Points, in no order, along strands that fork and pass close to each other.
(in the rows, 128 means zero)
Two points are linked if the straight distance between their rows is under 193. Some points are linked to none.
kela: [144 120 151 116 101 124 136 178 159 133 154 137 163 127 112 147 161 151
 105 135 148 102 107 163  34  95 137 146 136 116 138 191  58 115 173 142
  96 148 126 127  70 139 153  89 136 174  89 169 114 117 200 177 130  91
 118]
luki: [130 124 156  97 140 209 123 146 176  75 138 122 146 173 152  91 113 129
 171 159  98 109  75 132 116 117 147 113 186 169 132 138 125 132 124 153
  96 133 119  84  96  82 148  98 121 101 119 109  98 147 181 101 105 110
 106]
neban: [159  92  79 132  91  38 115 110 155 121 128 143 170  71 121 179 163 124
  55 105 146 147 129 122  84 121 108 132 117  90 129 206  87 122 134 108
 139 158 121 136  85 138 105 133 148 185  86 193 107  68 152 129 107 129
 131]
Mul: [162 112 135 135 152 109 158 111  74 163  93 144 122 158 115 139 115 161
 168 167 120 161 102 105 152 169 119 204 154 141  81 112 109 112 102 122
 116 135 142  74 112 209 153 145 183 117  55 115 183 176 166 108 172  73
 106]
Zimov: [119 159 139 107 101 144  80 114  90 154 104 137 168 188 159  90 137 117
 186 192 104 147 109 101  94 229 123 128 169 193  74  98 117 119 119 150
 103 120 104 107 133 155 178 108 112  44 124 124  92 169 122 125 150 170
  81]
Nak: [ 90 130 169 157 134 172 156 101 132  97 130 170 163 131 129  93 174  93
 118 106 162  99 157 123 135 134 131  81 133 116 149  86 165 161 158 142
 193 149 141 171 122 103 172  74  97  69 117 166 111 150 143 160 109 142
 112]
sakap: [101 120 173 102 132 188 140 114 121  93  95 127 133 117 168 104 133 132
 174 153  98  92 118  83 184 173  90 117 149 174 116  61 118 133 137 131
 129 117 105 131 139 112 160 112 118  19 103 123 110 126  92 144  88 130
 119]
punek: [ 97 172 133 140 119  98 113 110 144 166 162 149 151 100  79 140 149 110
  91 104 151 138 128 104 124 104 143  97 149 138 162 176 116 106 186 138
 147 145 131 149 132 146 111  73 129 159 133 147 115  98 126 148 131 161
 117]
dovuz: [145 152  99 105 147  92 172 118  88 123 113 108  73 158 119 141 108  96
 142 109 154 152 136 145 189 122 123 145  86 132 130  89 143 132  97 124
 151 134 166 159 148 120 168 165 126 147 151 135 161 178  95  78 156 110
 100]
tibo: [141 162 131 125 105  50 164 120 142 132 129 112  85 139 150 135 149  99
  72 100 146 141 140 143 158 149 105 124  53 117 122 127 149 114 142  95
 164  97 153 194 161  91  96 172 175 142 180 135 148 156  82 121 223 175
 141]
rovat: [108 156 140 107  91 144 138 145 108 121 170 155 151 150 146  97 136 136
 134 128 165 136  58 172 137 115 132  85 162 106 182 179 150 150 126 167
 136 102 122 137 104  86  93 126 159 169 125 159 120 122 146  95 146 127
 113]
pekaz: [120 162 154  95 127 189 165 121  97  95 100 161 125 109 130 123 155 115
 128 146 129  72 143 138 195 147  84 148 130 163 136  70 151 122 147 123
 141 123 102 137 118 126 156 118 104  62 119 113 117 149  55 129 113 136
  90]
Zep: [192 100  92  82 125  67 113 112 197 145 103 100 112  82 154 147 118  99
 147 133 138 143 153 135  93 125 113 130 107  62 138  93 140  99  95 108
 132 139 105 105 129 140 107 155 134 194 101 144 164 127 129  76 128 141
 165]
fek: [133 122 132 127 159 146 148 116 148  93 147 142 150  90 123 177 145 129
  40 111 112  74 148 161 202  72 177 136 145  94 159 114 208 151 108 143
 148 139  93 157 125  94 141 123  80 138 173  82 124 163  98 150 140 114
 124]
nivep: [135 179 165 118 161 157 150 154 138 120 132 155 103  96 122 177 148 113
  66 107 118  91 127 168 209  71 145 159 121 108 158  85 145 127 110 116
 133 109  91 152 143  88 106 101 107 154 169 108 137 157  92 154 158 100
 113]
Sefu: [114  98 139 141 161 178 135 155 150 113 140 129 110 113 169 112  96 120
 177 118 101 113 132  71 163 111 134 103 138 149 167 111 144 156 116 173
 153 142 111  93 152 105 157  85 101  79 107 135 122 108 150 123  53 108
 120]
Lega: [114 167 162  98 119 141 109 123  53 112 142 123 162 179 152  92 115 134
 165 114 159 127  29 167 178 191 107 135 184 134 148 185  94 118 147 122
  90  99 141 105 101  88 118 148 191  68  86 143 120 152 136 163 176 149
 116]
fogo: [161 127 115  95 140 131 108  88 102  99 108  88 113 132 111 104 118 115
 231 162 115 150 110 100 130 119 147 149 158 142 124 141 122 115  69 138
  53 137 115  92 115 146 123 124 167 138 104  88 166 142 150  78 101  79
 139]
kopil: [104 113 133  74 121 175 117 105 101 112 137 127 147 202 134  81 137 112
 213  96 145 133  51 154 109 157 173  76 146 121 125 108 143 171  64 151
 116 134 125 123  97 117 153 135 114 150 118 144 119 140 166  77 101  76
 121]
kop: [201 126 130 118 157 121  96 122 152 135 122 103  79 115 124 114 112 143
 191 159 127 173 132 161 144  98 135 157 142 134 107 155 104 134  79 116
  57 136 119 109 107 105  99 151 187 140 128  92 167 151 151 101 176 101
 149]
rira: [129 131  93 155 165  24  65 141 148 156 127  97  61 112 118 136  70 138
 120  97 112 175 145 113 102 141 119 130  75 110 111 140  94 105 156  92
 138 111 148 105 135 163  87 165 189 128 115 142 180 107 114 126 178 168
 184]
zeneg: [112 171 194 130  91 108 143 115 108 153 147 105 136  69 165 108 155 101
 122 120 103 132 167 131 152 123 134 109 109 106 123 164 141 141 110 142
 142 100 111 168 129 105  83 117 161 174 139 116 151 109  90 122 139 184
 140]
gopa: [125  88  88 142 135  95  91 109 178 105 108 153 140 137 119 124  90 111
  39 129 103 144 154 103  78 127 109 124 114 103 116 145 138 119 154 127
 192 163 159 126 124 147 122 146 113 166 131 132 116  78 130  84 103 123
 160]
zugu: [147 109  92 106  77 163 119 103 138 146 137 150 164 158 113 109 143 104
 131 120 165 141  71 161  52 119 101  96 153  80 124 130 105 131 113  90
 130 138 149 120  72 143 130 133 143 194 102 192 117 126 171 108  92 103
 134]
Tuv: [181  99 170 119 138 120 153 161 212 125  96 127  71 124 153 133 126 140
  87 173 126 174 148 114  72  92 106 169 106  92  92 110 105 100 113 118
 146 150 108  93 136  97 117 137 176 180 109 121 143 129 180 110 178 141
 164]
Per: [ 82 158 182  98  88 161 142 149 152 131 165 140 110 158 139 124 141 115
 143 122 144 138  83 134 149  87 165 115 156 121 125 146 152 163  96 161
 151  98 118 143 116  78 112 107 137 187 156 121 128 125 162  95 138 115
  92]
fida: [144 112 123 118 168 142 169 147 140 109 145 139 173  70 146 150 133 117
  84 169  72  87 188 161 165 132 121 148 131 140 182 162 159  90 101 150
  97 134  80 115 134 134 139 104  82 131 126  92 132 139  83 119  98 146
 122]
bafi: [ 99  64  82 144 146 148 167 121 126  97 139 143 136 100 124 169 125 162
  66 113 101  99 180 132 170 143 121 151 107 118 168 114 210 116 129 113
 171  91 107 143 144 105 139 122  77  64 116 126 132 128  63 145 120 136
 115]
leb: [127  58 104 161 119  27 150 106 175 114 154 156 152 102 136 188 161 142
  51  87 120 147 175 102 122 155 147 117 105 122 161 188 133 143 129 127
 133 115 120 173 143 134  66 147 135 128 148 124 107  75 106 140 165 186
 154]
Mun: [195  55  30 140 138 116 115 102 164 121 121 119 151 123 131 148 113 138
 132  98 139 115 153 151 107 106 133 116 149  63 180 118 160 140 133 124
 132 147 156 129 112 134 122 155  86 154 129 127 117 129 107 100 110  93
 152]
dume: [103 120 132 126  83  87 157 114 123 126 174 157 163 105 154 137 167 124
  75 108 159 133 124 175 158  96 148  92 132  78 175 165 175 176 115 157
 155 134 117 184 127 102  92 138 133 188 155 161 123 116 118 118 141 130
 113]
Fis: [104 150 157 118  96 162  87  78  80 136 138  68 156 175 148  84 128 114
 214 121 120 136 112 141 111 184 161 113 161 160  99 164 101 136 104 118
  82 107 127 141 114 129 122 114 131 101  93 108 114 115 127 153  81 130
 147]
Rizot: [110 124  73 130 128  25  95 149 152 134 120 137  78  90 145 149 107 107
 133  54 150 141 125 107  95 131  86 106  77  58 129 126 128 162 149  69
 166 124 179 106 131 155  75 164 152 154 104 193 143 103 133 124  96 113
 160]
Fari: [167 107  79 126 126  97 139 108 137 138  97 139 124 139 101 213 123 125
  76 128 138 138 124 142 154 122 127 197 136 115 143 122 138  84 127  89
 137 127 145 146 135 121 112 153  94 139 161  92 112 137  59 113 170 128
 125]
leka: [142 140 128 120 138 121 107 149 105 142 148 136 156 193 158 108  90 147
 187 114 144 135  52 136 128 203 128  99 196 122 131 118  78 124 161 109
  86 116 141  98 121  92 143 119 157  37  91 162  95 152 169 175 175 134
  94]
kovu: [187 120 118 141 149  98 114 131 122 131  70 101 102 121 145 163  87 139
 120 152 114 161 176 150 131 123 124 172 104 118 143  83 113  67  96 113
 111  88 105 115 156 159 143 149 130 115 132 109 167 149  94 106 164 134
 165]
Nivi: [142 108 116 149 118 156 140 141 121 136 121 139 115 200 123 128 101 134
 176 171 140 137 130  80  88 142 157 171 165 157  90 103 116 120 153 144
 110 139 135  57 152 199 188 119 126 130 133 110 120 144 207 130  99  93
  95]
Numig: [118 149 154  97 138 140 127 147 128 133 126 136  80 137 140 152 100  97
 141 124 142 155 125 110 186  72 174 138 106 118 125  95 143 160  69 180
 140 127 104 135 165 111 148  99 113 188 188 116 152 137 140  78 129  98
  90]
zusa: [106  94  79 109 117 177 160 115 144 120 138 135 111  97  79 150 121 181
  59 147 105 104 178 115 146 147  68 143 119 168 132 135 192 112 148 125
 153 107 108 113 155  81 114 151 104  86 162 106 140 126  79 131 124 141
  99]
lar: [125 105 151 155 114 143 137 181 146 127 157 166 160 135 105 131 127 143
 112 103 149 127 144 124  63 130 147  93 139 118 168 155  77 130 173 145
 114 119 146 132 105 129 132  67 134 116  89 172 112 112 202 183 110 119
 130]
Voti: [160 147 128  86 131 151 139 140  80 124 120 117 139  98 144 119 122 107
 123 181  73 109 182 148 176 160 102 164 112 162 142 147 169  98  76 153
  91 100  66 105 128 136 133 130 113 131 145  84 138 142  40 111 112 166
 119]
Fen: [130 175 132 112 134 125 127 100  68 163 133 123 101 156  98 111 106 118
 162 123 157 170 103 143 192 131 132 153 149 150 110 148 129 133  95 135
 120 127 142 128 117 133 143 148 152 130 138 119 145 161 100  99 153 114
 106]
Piza: [150 179 169 159 142 148 109 155 173 165 134 118 104 130 124 150 124 131
 112 131  81 160 130 136 152  58 131 138 130 142 117 144  90 140  88 167
  95 117  93 134 146 108  99 127 155 166 204 100 131 121 123 121 190 130
 155]
dos: [143 171 137 166 122 136  98  83  85 166 120  89 147  94 104 111 108 151
 123 104 128 112 162 161 148 103 138  82 117 115 138 105 118 124 150 121
 124 101 154 166 135 139 125 130 108 110 151 131 141 106  80 137 108 144
 170]
fol: [162 120 180 149 146 121 167 182 168 118 117 111 111  86 136 154 112 159
  56 163  89 144 156 120  91  74  99 157  96 103 122 121  80  69 137 129
 137 124 123 125 128  81 104 117 152 144 103 130 159 117 150 127 175 148
 170]
kariz: [ 94  96 117 191 122 162 137 146 116 161 155 119  91 114  97 123 131 183
 116 109 127 137 169 100 147 112 105 122 102 176  92 132 128 153 118 121
 119 106 123 140 169 119 117 150 107  92 177 113 116  80 109 174 118 143
 122]
zeto: [129 152 109 141 141 141 117 141  96 163 145 137 124 147 115  99  98 155
 179 112 157 131  91 116 140 154 115  84 163 137 158 110  96 116 181 118
 134 119 145 128 130 113 128 106 135  42  97 174 115 118 130 164 127 144
 119]
Dad: [149 118 118 146 136  80 119  96  88 176  93 115 116 153 130 137 113 152
 150 135 147 155  90  91 112 156 112 174 133 110  65  96  86 136 134 113
 156 131 155  72 123 248 187 170 182 157  82 174 159 156 183 118 133  67
 125]
Gufaf: [ 60  91 121 175 116 102 151 183 130  87 137 164 103 132  58 130 116 180
  46 138 128 123 150  76  83 131 106 129 100 138  93 138  91 113 201 120
 131 113 172 106 132 138  57 139 162 116 123 126 140  88 159 163 148 156
 148]
vak: [149  65  97 172 136 128 126 134 166 128 115 118 166 117 114 126  90 149
  70 149  91 147 194 121  71 108 129 142  84 148 132 154 125 105 151 155
 125 167 168 141 156 143 133 143  83 119 187 121 105 105 125  87 111 127
 151]
kamo: [105 181 175 116  92 167 102 104  65 155 133  93 104 160 125 101 143 106
 182 139 126 139 123 108 160 157 154 160 136 183  64 159 136 150  98 133
 103 101 124 139 119 139 140 123 142 121 163  80 126 137  92 135 114 143
 106]
Ludo: [127 151 135  91 142 145  75 139 139 103 152 148 196 156 182  85 153 115
 185 133 111 110  60 187  58 169 156  65 171 160 164 114 111 130 109 111
  83 102 111 128  96  76 125  96 102 108  99 127  78 143 175 152 155 167
 105]
sez: [121 142 173 140 111  59 135 115 153 150 116 104 132  84 168 127 127 110
  74 106 111 137 184 125 135 151 113  88  69  88 117 134 136 127 130 122
 163  88 130 181 145 124  87 158 157 147 156 112 143 115  81 113 161 212
 172]
Dagez: [189 120 159 133 148  98 129 156 167 139  84 112  97 112 169 161 104 164
  86 128 110 154 154 183 117 124 121 145  94  71 140  87  97  75 111  97
 129  85  90 131 144 107 102 119 133 126  98 153 164 141 101 124 192 160
 181]
fizak: [ 80  97 112 160 127  24 118 146 163  65 115 166  81  93 123 149 112 105
  45  89 147 126 139  97  97 129 112 114  80  78 138 126 135 152 161  73
 170 123 172 130 117 141  51 148 154 140 114 151 147  83 133 137 133 135
 165]
kelig: [169  95  61  89 116  41  88  97 209 135 104 112 145  51 147 211 145 104
  84  97 153 117 133 127  95 117 102 147 100  53 123 124 126 115 132  74
 163 147 122 131 108 149 106 146 129 179  94 178 138  98 145 118 114 126
 150]
vegu: [126 153 150 117 172 171  75 145 137 122 148 163 200 101 143  84 185 105
 157 165 120 101 116 170 102 135 157  64 167 179 171 132 127 149 109 127
  90 128 100 134 106 120 158  76  88 106 132 129  72 154 148 172 123 175
 105]
Dat: [120 101  49 154 158  82  93 131 153 125 110 156  86 140 119 113  84 118
 126  95 123 141 139  87  69 146 100 126 111  82 125 120 144 139 159 105
 170 161 180  72 135 184 128 157 121 152 111 144 136 101 127  95  87  88
 166]
guf: [149 188 200 131  94 130 119 112 118 158 104  83 121 108 151 123 167 109
 131 119 114 120 147 157 162  94 146 112  83 122  78 123 146 184  84 152
 131 124 127 179 127 106 124 149 159 173 214  86 130 152  76  93 147 153
 138]
Gasom: [116 157 132  88  85 169 115  97 121 147 134 144 174 188 132  94 139  98
 156 135 146 148  47 176  52 146 138  91 153 139 128 119 113 137  90 112
 136 112 134 127  76 153 154 103 116 181 121 160 107 148 158 100 103 143
 128]
bimak: [133  76 104 173 145 184 146 172 156 129 182 131 126 117 114 104 126 160
  99 129 105 127 164 131 152  80 133 121 120 175 135 164 153 166 102 150
 100 151 106 133 150 112 138 147  90 118 205 108  93  98 126 154 114 109
 108]
Zem: [174  75  69 124  84 132 124 101 147 118 114 164 178 104 121 157 166 125
  84 103 171 137  99 153  74 113  89 136 144  53 123 163  89 150 128  88
 126 162 143 131  67 130 122 119 135 192  87 197  97  94 168 151 106  92
 136]
zila: [133 143 148 149 124 171 146 142 120 138 114 144 116 135 100 147 129 141
 110 173 122 132 148 133 120 103 106 175 159 152 115 127  96  91 148 129
 120 131 123 115 132 153 135 121 116 131 119 103 128 117 122 131 119 124
 125]
Vas: [ 94 168 192  84 114 179 111  87  93  99 117  87 171 132 157  93 170 117
 196 119 125  69  94 179 156 143 157  86 148 137 116 122 118 154 108 115
 101 110 119 164 110  99 112 120 120 115 101 112 112 132 125 149  90 115
 145]
Tef: [114 114  85 167 111  63 159 145  86 126 158 138 115 120 119 118 104 148
 108  78 173 146 119 108 135 134 100  97 106  89 193 156 152 126 158 120
 167 106 167 142 144 111  83 162 144 107 106 166 126  98 102 129 125 140
 133]
likov: [133  86 136 100 141  75 157 109 193 115 128 117 122  85 163 131 129  78
 100 121 132 114 174 117 123 113 142  98 109  60 149  83 190 117  85  99
 176 146 139 133 145  91  82 148 106 180 128 124 164 143 136  93 118 166
 151]
dake: [131 101  90 159 137 102 114 124  99 178  95 148 102 156 150 125  84 142
 164  84 156 191 109 114 122 157 110 143 114  94 115 110  84 151 100 141
 151 136 163  99 139 202 188 135 137 153 110 186 142 146 140  82 104  75
 133]
Kag: [119 128 129 126 122 141 105 155 125 163 132 140 144 175 141 127 115 129
 173 190 116 137 141  87  98 189 126 146 168 206  93  99  99 114 163 148
 107 134 104  82 171 170 168 109  91  64 140 142 104 141 169 160 127 156
  67]
letot: [ 82 130  90 192 119 166 115 108  75 163 120 126  88 127  88 137 122 180
  88 101 144 109 142 111 145 112 132 129  65 163 107  79 154 132 149 115
 137 103 137 145 187 140 163 118  79  71 197 123 115 117  76 157 123 128
 103]
sek: [125 122 114 114 140 158 125 157 154 136 119 149 110 130 165 135 127 119
 221  88 122 124 109  87 122 147 126 117 159  89 170  87 111 144 160 161
 155 142 123  88 139 134 139  80 117  95  66 167 140 126 164 113  94  81
 128]
Fasoz: [141 103 156 139 123 129 136 137 168 139 125 104  95 160 135 129 106 151
 162 160 114 150 124  91  67 126 142 170 159 120  55 130  98 141 128 141
 120 126 157  70 119 159 163 148 168 163 102 115 138 136 226  97 124  81
 136]
tomo: [127 152 102 139 120  93 173 130 106 152 140 106  98 133 117 169 146 113
 102  81 150 135 141 140 190 111 120 160  92 135 126 127 153 128 125 103
 149 128 146 190 158 108 124 162 117 139 184 111 124 146  52 143 182 133
 106]
pudek: [119 183 132  77 115 139 140  93  89  81 136  63  89 150  86  99 124 119
 200 148 134 116  73 113 206 125 160 113  98 172  78 131 172 166 100 129
 107 143 118 189 118  86 169 159 141  91 123 104 134 157 130 138 110  74
 101]
rukol: [153 172 145 100 122 145 160 136  72 122  90 122 129 117 133 139 131 108
 104 134 115  95 171 145 180 162 113 155  88 126 127 100 188 112 104 150
 143  99 106 152 138 136 164 138 111 115 167  88 128 171  26  85 127 130
 104]
Kez: [121 170 157  93 112 138  80  68  75 105  85 102 162 185 147 118 138 111
 203 183 103 144  96 104 151 199 133 158 170 181  93 118 106  99 118 150
  81 137  94 104 112 178 160 115 148  48  95 103 137 176 117 131 134 125
 111]
Liv: [121 163 151 107 111 124 115 114 141 130 138  89 137 161 127 106 146 128
 176 205 106 114  89 114  60 135 126 157 169 189  99 156  98  74 164 138
 110 146 121  85  97 147 144 116 135 108  83 105 131 136 170 123 129 168
 112]
zozo: [ 91 140 147 155 136 149 113 123 167 153 141 151 141 126 113 119 112 116
  83 112 131 137 138  88 122  85 154  81 136 124 148 136 144 141 159 173
 187 149 145 129 153 118 138  71 109 161 150 134 112 100 158 112  99 138
 126]
zudi: [ 93 137 170 130 110 156 163 145 131 134 137 112 136 105  93 121 156 133
 117 210 103 106 152 117  71 119  86 181 119 192  91 182 102  71 162 134
 105 156 125 105 117 129 116 130 126 124 114 101 145 114 145 137 114 175
 118]
kuzok: [ 85  81 100 161 100  96 162 102 119 115 144 189 144 117  86 152 167 145
  44 104 146 151 170  97 115 173 117 142 117 139 116 176 149 131 150 117
 151 138 153 157 141 122  84 132 116 142 147 133  97  62 102 139 144 154
 121]
gize: [124 140 153 135 137 160 117 163 145 125 137 171 182 149 122 147 187 124
 113 141 148 110  82 204  58 121 145 147 164 160 153 183  85 112 132 107
  83 140 112 113  78 140 143  78  96 180 103 130  87 139 174 185 126 131
 110]
Zasu: [132 179 142 157  92 127 108  76  75 161  82 120 155 110 121 116 127 102
 111 123 150 114 172 132 127 115 141 106  93 142 127  83 118 119 146 128
 139 126 160 163 161 192 175 108 104 151 180 136 117 120  93 126  78 125
 140]
vafeg: [126 159 172 111 138 137 152 153 112 129 151 120  78  91 146 150 149 108
 153  97 143 111 123 155 211  84 156 150 131 124 124 109 118 143  93  83
 111 102  96 161 145  81  87 122 134 151 139 123 159 126 124 179 152 106
 111]
sop: [109 137 129  94 105  97 174 122 117 114 155 102 147  81 165 134 162 125
 123 113 123  78 153 209 176  92 162  80 105  78 142  96 192 181  98 153
 147 156 125 199 126  86 128 178 115 161 137 142 161 153 125 120 131 134
 135]
gimeb: [114  65 125 171 119 134 150 177 145  97 139 171 142 143  67 114 117 161
  69 126 127 119 160  79  40 126 122 129  95 126 116 139  84 112 205 132
 149 147 182 114 106 139 115  86 141  90  82 159 123 116 197 180  99 129
 149]
lozi: [153  78  84 159 152 164 137 121 105 148 111 177 106 191 109  96  93 157
 157 108 153 171 108 115 124 150 115 139 152 105 113 114 124 153 102 148
 131 143 167  88 109 163 180 146 143 119 110 140 141 164 157  83 137  58
 121]
lesag: [159 137 122 110 140  87 130 113 127 156 141 120  77 132 123 104 107 109
 159 145 131 194 141 129 147 136 124 148 135 131 114 153 133 106  77 110
 118 123 114 117 122 117  95 158 174 154 115 106 163 134 116  84 172 153
 132]
nizuk: [162  74  85 144 126 208 141 126 120 119 106 171 143 200 115  96 120 106
 154 139 137 139 125 108  58 137 119 146 159 116 135  97 114 115 153 143
 135 166 132  86 121 181 180 105 112 133 110 131 118 138 161 122 102  85
 126]
Refi: [140 139 166 134 173 189 102 156 140 114 123 165 205 113 123 105 175 105
 128 183 125  85 121 192  45 112 146 128 127 179 163 142  80 102 135 123
  69 159 111 125 105 149 170  82  82 117 121 125  89 152 178 174 109 137
 128]
piv: [ 75 129  96 134 102 123 151 123 120 139 135 161 118 126  91 126 141 156
  51 110 136 126 162  94 129 177  89 132  99 135  98 158 192 124 163 135
 175 118 138 148 162 104  98 156 134 124 178  93 111 100  66 106 164 154
 107]
Zonuk: [128  88 141 148 164 122 117 174 192 119 104 116  73 105 152 133  91 132
 111 145 106 152 141  63  61  84 108 162 108  93  83 108 108 140 154 139
 166 149 164  72 140 130 134 136 161 180 107 128 151 114 201 110 133 103
 168]
rolup: [118 192 155  85 104 147 150 137  77 111 162  80  81 124 131 125 153  97
 178 115 132  95  93 146 231 113 155 148 106 174  98 145 147 163 117 100
 117 117 103 184 124  76 131 154 149 120 144 114 140 142 105 198 141 102
  96]
ton: [140 192 166 156 138 157  93 149 116 166 132 128 142 120 138 121 152 145
 102 104  94 111 134 175 175  92 144 104 123 124 116 151 138 174  94 177
 107 110  85 155 134 121 121 145 132 173 212  90  92 128  71 132 161 133
 140]
Zovu: [133 100 175 133 152 227 159 169 148  79 116 145 159 134 148 105 127 121
 130 161  92  98 133 154 112 104 110 145 159 139 139 141 101 119 128 154
 108 141 120  94 101 115 146 118 108 132 103 117 118 132 162 108  98 104
 135]
noboz: [109 132 132 146 134 182 114 132 132 125 119 153 109 162 137 117  95 105
 139 123 154 130 125  80 160  81 159 110 133 140 149  95 145 145 133 187
 174 146 126 116 159 132 176  79  90 126 169 118 124 129 155 110  90 108
  92]
tisa: [129  67  64 172 121  27 146 121 134 140 163 102 141 101 128 177 137 156
 107  55 162 146 128 123 152 126 146 111 112  97 186 165 168 147 133  94
 142 124 143 176 150 119  84 177 112 112 154 143 104  96  92 168 161 160
 134]
Benop: [100 127 159  83 131 139  87  88 136  95 105  83 144 169 169 111 103 120
 184 173  88 135 101  68 181 190 111 130 160 184  94 114 111 127 109 152
  82 118  89 119 150 124 166  95 160  31 112  95 113 158 108 147  88 105
 117]
devok: [120 138 136  62 143 137 126  88  90  80 117  66 109 140 116 117 115 102
 228 135 140 125  90  93 176 105 172 101 119 124 124  97 156 163  59 154
  87 144 107 149 146 109 130 130 135 124 130 106 152 133 141  94  73  65
 117]
kot: [114 156 102 137 126 131 112 134 144 165 177 152 165 109  77 113 174 113
 130 159 146 140 135 119  96 128 122 107 153 196 160 189 128  98 175 129
  98 164 114 136 121 129 114  66 111 105 143 135  96 125 125 170 141 194
  93]
zada: [140 145 122 166 130  83  85 112 128 157 125  93 114 103  91 125  95 153
 118 118 117 146 168 125 103 104 113 116 115 123 111 133  79  95 167 108
 130 110 160 137 126 155 101 156 141 135 124 134 156  87 107 125 124 154
 177]
Tepo: [132 138 119 112 135 112 142 144 140 142 124 124  97 122 135 135 126 143
 204 113 103 128  96  75  81 164 101 137 145  81 136 115  88 109 193 145
 146 129 142  80 119 148 125 114 167 103  26 162 154 126 172 115 114  96
 161]
lelog: [ 70 136 144 197 126 146 109 103  96 146  87 131 118 111 113 120 116 118
  91 120 151 114 163  79 119 115 137 120  83 156  93  75 127 133 151 113
 147 134 185 129 180 178 162 107  89 134 188 112 117 103 127 146  83 142
 142]
Pefi: [128 139  88 150 119 102 143 127  91 146 137 139 134 132  80 123  98 157
 113  85 188 135  79 120 121 113 106  99 139  94 173 125  96 104 204  91
 143 130 194 130 123 119  99 114 153 101 106 177 123 118 116 162 134 146
 131]
Kitub: [105 147 167 103 109 165 174  95 100  91 133  97 150 102 145 101 168 121
 169 123 127  65 125 189 171 105 144  78 118  98 131  83 151 166 108 132
 139 144 144 179 114  79 119 154 120 134 112 136 149 135 132 115  97 100
 147]
lunu: [161 156 145 106 169 126  97 142  85 103 109 109 111 114 139 132 134 140
 136 105 128 100 119 195 219  80 168 108  87 132 105  93 161 176  83 138
  98 124  75 159 140 125 134 240  97 153 171  88 113 149 107 148 131 120
 126]
nadu: [174  96  94 132 155 130 125 153 148 128 100 119 126 122 121 202 120 148
  74 157 101 109 165 161 161 136 118 176 119 136 155 116 147  80 101 106
 101  79  98 146 148 125 108 152  85  98 178  81 127 155  59 138 173 137
 149]
teses: [129 123  79 131 129 166 143 131 123 143 179 138 143 114  84 104 158 131
 124 149 137 122 145 140 141 101 137 114 151 185 157 173 184 137 118 135
 100 155  99 127 125 128 125 117  85 137 172 101  88 112  98 142 101 143
  91]
firu: [135 154 124 106 139  88 105 111 134 149 138  95 128 163 132 125 120 130
 217 157 121 132  76  82 105 184 131 150 186 138 105 143  94  92 187 131
 122 154 130  73 116 158 131 127 175  85  49 139 143 147 174 126 145 131
 114]
Dul: [108 147 137  52 143 157  73 129 151  76 140 117 165 186 166 100 145 144
 205 110 125 113  27 172 125 158 167  93 185 149 136 129 132 139 103 141
  87 120  97 101 106  76 115 106 123 119  98 124  98 151 172 108 127 106
 107]
pilol: [144  44  91 138 174 159 182 137 138  83 147 120 146  75 149 135 118 140
 103 134  78  78 196 136 159 128 106 131 128 116 183 106 186 115  95 120
 125 122  98 105 129 117 138 147  80  85 104 107 146 130  93 125  84 131
 142]
gak: [ 41 126 124 155 146  44 138 191 135 106 131 151  66 103 101 151  93 123
  62 126 121 123 133  80  92 147 117 148  97 109 105 124 105 130 175  81
 162 140 149 104 122 179  74 121 153 143 108 128 158  64 123 176 153 143
 160]

A fork is a point with three links, a tip a point with one. Leave the first point through the second and follow the links. Name the first fork or tip that comes.
kela, lar => vak
pilol, bafi => Lega
Dat, Rizot => Dul
punek, kot => rira
Zasu, lelog => noboz

A fork is a point with three links. Follow the links from the first point to the second and name the forks in between, in order.
Fari, bafi => Nivi
zada, pudek => noboz > Fen
fol, Zasu => tomo > Fen > noboz
Tuv, devok => tomo > Fen
